A landscape with many valleys, sampled at points; each row gives a point and its height.
A ball rolls from a point to the lowest of its 2 nearest points, and stops where none of them is lower. Distance is the straight distance between rows; heights are no part of it.
kuf h=82.0: [ 15  -6  24  -4 -22  -4  -4   2  -2  -1  -9   1 -44 -12  -3  15  -2 -30
  -1   9  16 -14 -10  17   1  22]
Buto h=58.4: [ -4  -5  13 -25   2  -4  22  12   1  35  14  11 -13 -13   3  21  -5  12
   8  11 -25  -5  34 -14   1   2]
nege h=60.4: [ -2  10   4   8  25  10  10  17  15  -9  24   3  -8  25  -6 -28   8  11
  16  14  15  -6 -11 -16   5  -9]
viseg h=56.3: [  0  14   5  22   2  -2  17  19 -19 -28  31   0  -1  33   4 -26 -13  -4
  18  -5  -1 -20   6 -15  -9  -2]
dupu h=87.3: [ -3   4  16  12   3 -15   9  18   4  -7 -11  -6   8  20 -15 -21  36 -23
  -2  11   9  13  -2 -45  -8  19]
Fevor h=58.6: [-21  32 -16  -9   6  23 -24  -6  -2  -4 -24 -23   9 -17 -22  27  28 -22
  17  13  14   6 -35   9   1 -20]
tavu h=47.0: [ 16  -7  23   1 -14 -41  10  14 -42  20  -2  -9 -14 -19  20 -10  -9  -3
  20   3   0   8   6   0 -20  -5]
Bisup h=73.7: [  8  11  -1  -8   8 -34  12  25  -8   5   0 -12   8   6  13 -21  18  12
  10  21   7  27  -2 -30 -26  -2]
fesa h=74.1: [ -6 -25  25   2  -5   1 -11 -18 -19  28 -11  -3 -26  -5  16 -14  -3 -12
 -16  -2  15  35 -27  -5 -30  35]
bine h=53.4: [  3 -12 -10 -26  11  14   3  12  21  23  17  25 -21  -8 -16  21  -8   8
   3  11 -10 -12  23  -5  10  -4]
veno h=66.5: [ 28   8 -47   1  17 -25  11  11   6  -3   0  16  20  15 -16 -11  -1   2
  -9 -17  -4  19  -6 -15 -12  -1]
Fak h=81.4: [-26 -23  11  -4  -1  23 -20 -18  22  40 -10  16 -11  10  -3  -9   5   4
 -33   0 -11  20  -1 -13  -7  14]
Zased h=58.8: [ 17 -21  19   3 -10 -32  15  16 -27   6  -3  -6 -24  -4   5  -2  -6 -29
  12   5   3   0  -3  -1 -21  18]
zup h=82.7: [-13  -7  28  14  -5   4   9  13   8 -10 -20 -15  -8   6  -6 -12  33 -35
   4   4   6   4  -4 -34   1  12]
Tekel h=26.3: [  1  -4  12   7 -18 -20   6   9 -15  13   8   8 -12   6   3 -13 -12   1
   8   4  -2 -19  11  -7  -4 -14]
doz h=45.6: [ -2   4  -1  10  -9 -19  16   8  21 -29 -20   1  23 -21   8  19  -6  25
  12 -16   5 -34  15  15  21 -27]
rir h=69.6: [  3  12 -19   7   8  17 -13   9  -9 -10 -18  -7  -9  -4 -28  19  19 -49
   4  -2  -4  13 -25 -10   7  17]
bora h=38.5: [  2   5   4   4  -1 -14  20 -20  24 -25  -5   9  35 -13  -2  24  -7  38
   4  -5   2 -31  16  13  28 -25]
Nin h=33.3: [  8 -12   5  13 -11  -3 -21  13 -24 -10   3  -7 -14   5 -15   0  -7 -21
 -12 -14  -9 -30   0   9 -10  -1]
verev h=11.4: [ -3   0 -18   8   2  -4   2   6 -11  10  -2   9  13  -2   9  -6 -24  28
 -11 -27  -6 -13   1  18  -5 -14]
Popov h=48.2: [-20  25 -20 -17   5  43 -40 -35  12  12 -15  -5   2 -12 -30  36  17  -8
   5  14   0   1 -11   6  19 -18]
Kenup h=28.3: [ -2  -2  -7 -36 -11  45 -17 -23  24  11 -16  12 -40 -18  -4  35  -5 -35
   5   5 -10   9   2  24  17   7]
ful h=19.2: [  1   5 -10 -15  -3  32 -33 -11  13  11 -20   6 -32 -17 -15  33  -1 -29
  -4   5   7   3 -15  31  14  -1]
dovas h=43.3: [  6  -4  35 -10 -21  18 -13 -22  26  13 -28   2 -31 -14  10  19  27 -28
  -5   6   2   4  -5  16  11   8]
suguf h=31.3: [ -4 -18   5 -18 -21  25  -3   6 -12  -5  22 -11 -16 -16 -21  30 -28 -20
  -4   0 -33 -14  38  -6   0  15]
Tila h=50.0: [ 11 -16  40   5 -21   8   2 -27  11  -4 -25   0 -30 -18  18  22  31 -36
   2   6  11  14  -9  30   5  22]
bam h=65.7: [  6   8  -4  17  14  -7  18  16   6 -18  31  -8  18  33  23 -32 -24  14
  26 -16  -4  -6  -3  -9  -6  -7]
zukan h=27.1: [-11  21  -3  10  -1   4  -8 -20  -8 -38  14 -15  33   8  -4  13   1  22
 -12 -10 -22 -41  30   5   9 -23]
gomo h=63.1: [  5 -17  51   8  -5 -25   8 -33 -33  15  -2  -7 -27 -18  20  11  17 -18
   1  11  17  -2  -1  18 -27  36]
zuk h=80.3: [ 20   7 -16  -7   6 -29  25  17  -1  -5   9   6   5  11   7 -31   0   4
  14   4  -1  26   3 -37 -17  -1]
tisu h=77.2: [ -1 -29  32  12  -9  13 -13 -25   6  31 -16   6 -26   1  11 -10   1 -16
 -26 -14   3  25 -19   6 -18  28]
dop h=20.9: [-20  -5  -7   6 -12  40 -26  -7   3 -19  -4  -4 -14  10 -26  -2   1 -25
   1  -1  -2 -14 -20 -13  20   0]
Nev h=44.5: [  7   0  -7   0   0  -7 -21  12 -15  -9  -7  -8   6  -4  -6  19   6   5
 -19 -13  -5 -27  -1  20  -4 -10]
sunu h=15.9: [-14  23   1   7 -13   3   9 -16  -7 -19  10  -4  32 -13  -6  16  -8  27
  -9 -16 -34 -32  45   7  12 -14]
tipon h=65.3: [ -8   6   5  -7   6 -14  -5  15 -16  22 -11  -6  -4   1   7 -18  19  20
  -6  23  19  15  -6  -9 -24   1]
Saz h=78.6: [  7 -17  13  -5 -17  20 -13   2   1 -11 -20  -7 -38 -13   0  11   3 -46
   6  -3   9  -6 -21  12   9  15]
sinib h=76.0: [ 14  -2 -31  -2   4 -19  20  21 -11   3 -11   6  15  -6  18 -16 -23  11
   8 -34  -2  20  -7  -5 -15   0]
viki h=75.5: [  2   6 -13   8 -14 -15  16  12   6  -3   3  -9  30 -23  43 -24 -24  27
  24   0  18  33   0  12  11 -23]
lufe h=71.9: [ 19 -18  26   9 -11 -24  17  -3  -4 -10 -11  -3 -26  -7  -5   7  15 -55
   7  -5   3   8  -3 -29   0  40]
Lenu h=63.3: [-10  -7   8 -16  -5  -9  -2  -2  -9  37  11   4  -1  -2   4   4   9  26
  -7  24 -14  11  34  -1  -5   1]
pip h=41.5: [ -6  15   9  13   2  -9   8 -11   8 -50   9 -21  26  15  -1   9   9  23
   8  -6  -3 -35   2  -2  16 -25]
zepaz h=60.2: [ 23  -3 -39  -7  38 -13  21  28  10  -8  -2  14   7   8 -19 -16   1   0
  -4  -7   6  18 -19  -3  -6  -4]
kegu h=76.5: [ -9  25 -35  15  14 -13  14  -2 -13 -21   3  -6  49  -1  27 -16 -27  19
  17 -28  -4  17  -9  -6 -13  18]
veror h=74.6: [-23   4   5   4  13  16 -18  -1  10   6  10  -6   9  29   0 -33  16  33
 -21  20  16  19  -9 -17 -11   2]
nen h=52.6: [  5   8 -13  -4   6 -11  -5  18  -3 -21 -23 -16  10  -3  -2  20  28  11
  -4 -11   1 -25   1  17   8 -22]
midu h=33.9: [ -1  -9 -15  -7  -5  16   3   4 -30   2  28   2   0 -20 -12  27 -19   1
  -3 -12 -47 -10  46   3  -2  -1]
Kava h=25.7: [-10   8 -13  -1  -2  13   6  -9 -17  -3  14   8  22  -6  -3  17 -20  21
 -20 -24 -45 -12  39   6   5  -9]
Zube h=74.3: [  8  -3  -4   1  -2  17   3   4   3 -15 -20  -2 -29 -10 -12  11   8 -58
   9  -8   5  15 -24   3   5  12]
Soso h=51.3: [ 20  -1 -34   6  49   1  17   9  16 -21  10   4  25  19   0 -13  -4  18
  -2 -11   8   4 -24   6   0  -5]
Kepop h=64.4: [-10  21 -28  -4  25  25 -16  23  -4 -13 -14 -15   5 -16 -34  19  28 -25
   3   2   5   9 -27  -1   2  -8]
Nog h=72.5: [ -4   0 -13 -11  -4 -13  15  -1  12  20  26   6  20  -1  22 -16 -12  46
   4  14   8  16   6   8   8 -31]
Sif h=20.8: [ -2   0 -18   1  14   7  19  -7   8  11  39  16  18  10  11  -5 -36  37
   6  -8 -21  -7  21   4  15 -13]
bifup h=45.0: [  3  -2   3  18  -5 -22   9  32 -21  -8  20   0 -10  22   2 -20  -7 -15
  11  -7  -2 -15   4 -16 -17   0]
gakog h=43.1: [  6  -1 -20   6  40  -5  11   3  20 -22  13   5  41  16  11 -15 -24  34
  -3 -20  15   6 -32  19   4  -6]
veg h=67.5: [ -7   3   2 -17  -7 -10  -1   4   5  35  19   3  11   5   8  -4   4  44
  -4  27  -7  12  18  -1   2 -22]
Nivaz h=66.9: [ 26 -12  20  -4  -3 -44  20  -3 -16   2  -2  -2 -16  -2 -13   7  14 -39
   4   7   3   6   3 -25 -13  32]
zuvut h=85.9: [ 23  10 -22   2  15 -23  28  18  12 -18  18  13   3  31 -14 -28   2  -9
  15   8  -1  14   1 -31   7   3]
paf h=69.4: [  1   9 -24   4 -15 -20  14  13 -13  -4   0   0  12 -17  30 -24 -28  15
  26  -8   2  29  -3   3  -5 -15]
Mun h=36.6: [  6 -11  28 -23 -14  29  -1 -16  38  15 -23  14 -34 -20   0  25   9 -30
   4  15   0  16   6  21  20   2]
Firin h=57.7: [ -8  -6  24  -7   3  -2 -22   0   2  33 -25   2 -18   2  -4 -17  27   9
 -18  16  17  14  -7   1 -21  13]
Gom h=4.1: [ -4  -1  -4   9 -10  -8   2  10 -18   7  16   5   1  10  12 -15 -28  19
   8 -11  -6 -12  14   7  -3 -22]
nur h=78.5: [-26  -2  14   5   1  21 -20  -9  -2  26   9  10   0  17  -4 -26   3  11
 -27  12   9  20  -3 -17 -10  10]
nuni h=56.5: [ 12 -21  50   9 -24 -11   6 -31   0   5 -14  -1 -26 -11  23  20  24 -27
  -4  19  25 -10  -5  24  -5  38]
fivi h=72.1: [ 10  15 -24   9  24 -12  22   8  -4 -27  20  -9  35  17  20 -21 -21  17
  12 -26  -6   8  -6 -10 -12   6]
Gugez h=72.0: [ 22   8 -40   5  -4 -37  13   4  -6  -2  -6  17  21   3   7 -12 -22   0
  -3 -29  -8  29   7 -17 -14   7]
Rav h=60.0: [  5  15 -27   0  26   0  -7  21  -8 -19 -19 -16  13  -3 -17  17  32  -9
   4   3   5  -9 -15  12   8 -18]
Niv h=48.9: [ -3  -7 -14 -18   9  34 -11   4  28   4  14  16 -15  -5 -20  29 -15  -5
  -7  14 -14  -7   6 -12  23  -4]
fom h=31.2: [-13   7 -10   5   8 -11  15 -22  15  -2  -1  13  47  -7   2  24 -15  48
 -15 -13  -9 -18  25  19  14  -9]
Movid h=85.3: [ 20 -17   9   4 -17  -4 -15  -2 -26 -10  -2  -5 -36 -15   5  31  -9 -29
 -12   0   8 -24  -7  35 -18  31]
gafut h=43.2: [  1   2 -24 -13  13  36 -36 -15  15  -2   0   6   3  -3 -29  32   4   1
  -7   8  -4 -11  -6   1  28 -12]
feze h=59.1: [  5   1   8   5 -21 -32   4  12 -31  11  -8 -11   9 -15  35 -20  -7  13
  23   3   3  23  13  -3 -10 -19]
dore h=52.7: [-12  12  21   6   7  14   6  13  14 -14  27   1  -1  31  -2 -28   6   4
   5  15  11 -26   1 -24  21  -6]
vod h=77.8: [  1 -21  40  14 -18  -2   0   6  -1 -14 -25 -21 -21  -4  -4  -1  22 -48
  12   0   4  -1   0 -22  -3  20]
Fopu h=50.6: [ -1  -3  39 -10  -1   7  -9  -7  26  24 -31  12 -23  -6   0   0  32  -6
 -14  22  13   6  -2  13  -2   4]
duse h=77.1: [ -4   3 -21  -2 -12   1  14  -1  12  10  15   1  30  -8  30 -23 -40  45
  19   3  16  24  -3  19  20 -26]
Dag h=68.7: [ -8   3   7   1  25   3   4   5  21   2   7  -6  15  19  -3 -35  26  25
   0  25  26   7 -13  -8  -5  -9]
Daso h=33.0: [-15   9 -17   3  -8  37 -26 -12   2 -30  11  -5   1  16 -27   0  -4  -4
  -4   9  -1 -25   0 -15  26  -7]
lil h=32.7: [ -4   2 -19   4  17   4  10 -12  20  -3  25  11  37  19  16 -14 -39  47
  -6  -9   1  -4  -9  14  11  -9]
feg h=69.3: [ -8 -18  24   3  -7 -19 -11 -28 -44  31  -2 -13 -16 -11  22  -1   8  -8
  -9  11  15  15 -15   7 -35  25]
Vef h=24.7: [-12   6 -13   0  -7 -16   5 -16   2  10 -13   9  35 -17   2   4 -17  38
 -19 -26  -9 -22  18  22   2  -3]
vatud h=52.9: [-29  28  -7 -16  -3  21 -30 -29  12  16 -20 -19   5  -7 -28  27  24 -11
  25  15   5  -5 -23  12  10 -25]
Lefi h=21.0: [  0  -9  -1  -4 -21  10 -17   1 -22  -4  13  -4 -13   2 -21   8 -22 -11
 -18  -2 -14 -28  22  -1   7   2]
mimad h=43.4: [ -6   8  -1   5   6  18 -15   4   8 -22  34   3   2  27 -16  -9  -8  11
 -12   2   2 -32  -4  -9  15  -5]
nagif h=79.7: [ -3 -18  21   4  -7  28 -19 -27  21  23 -26  15 -19  -2   1  -9  15  -7
 -39  -8  -9  22  -7  14  -8  20]

For each start below, name the point where the ball stops.
veno: Gom
duse: gafut
bam: Gom
doz: Gom
fesa: ful
zuk: ful
Rav: Lefi
Dag: dop
vod: tavu

Call two points neighbours if one is among the 2 nearest of the other. Go from one point of each pair to the other, from neighbour to neighbour, staying as low as possible. Name the highest point that can't be avoided.
Lefi, tavu: sinib
Gom, Lefi: pip
Lefi, gafut: Kepop
sunu, Lefi: midu

For each start below, name every point that the ball comes to, in order.
dupu: Bisup > tipon > Firin > Fopu > dovas > Mun > Kenup > ful
veror: Dag > nege > dore > mimad > Daso > dop
nagif: tisu > fesa > feg > gomo > nuni > Tila > dovas > Mun > Kenup > ful
zup: vod > lufe > Nivaz > Zased > tavu
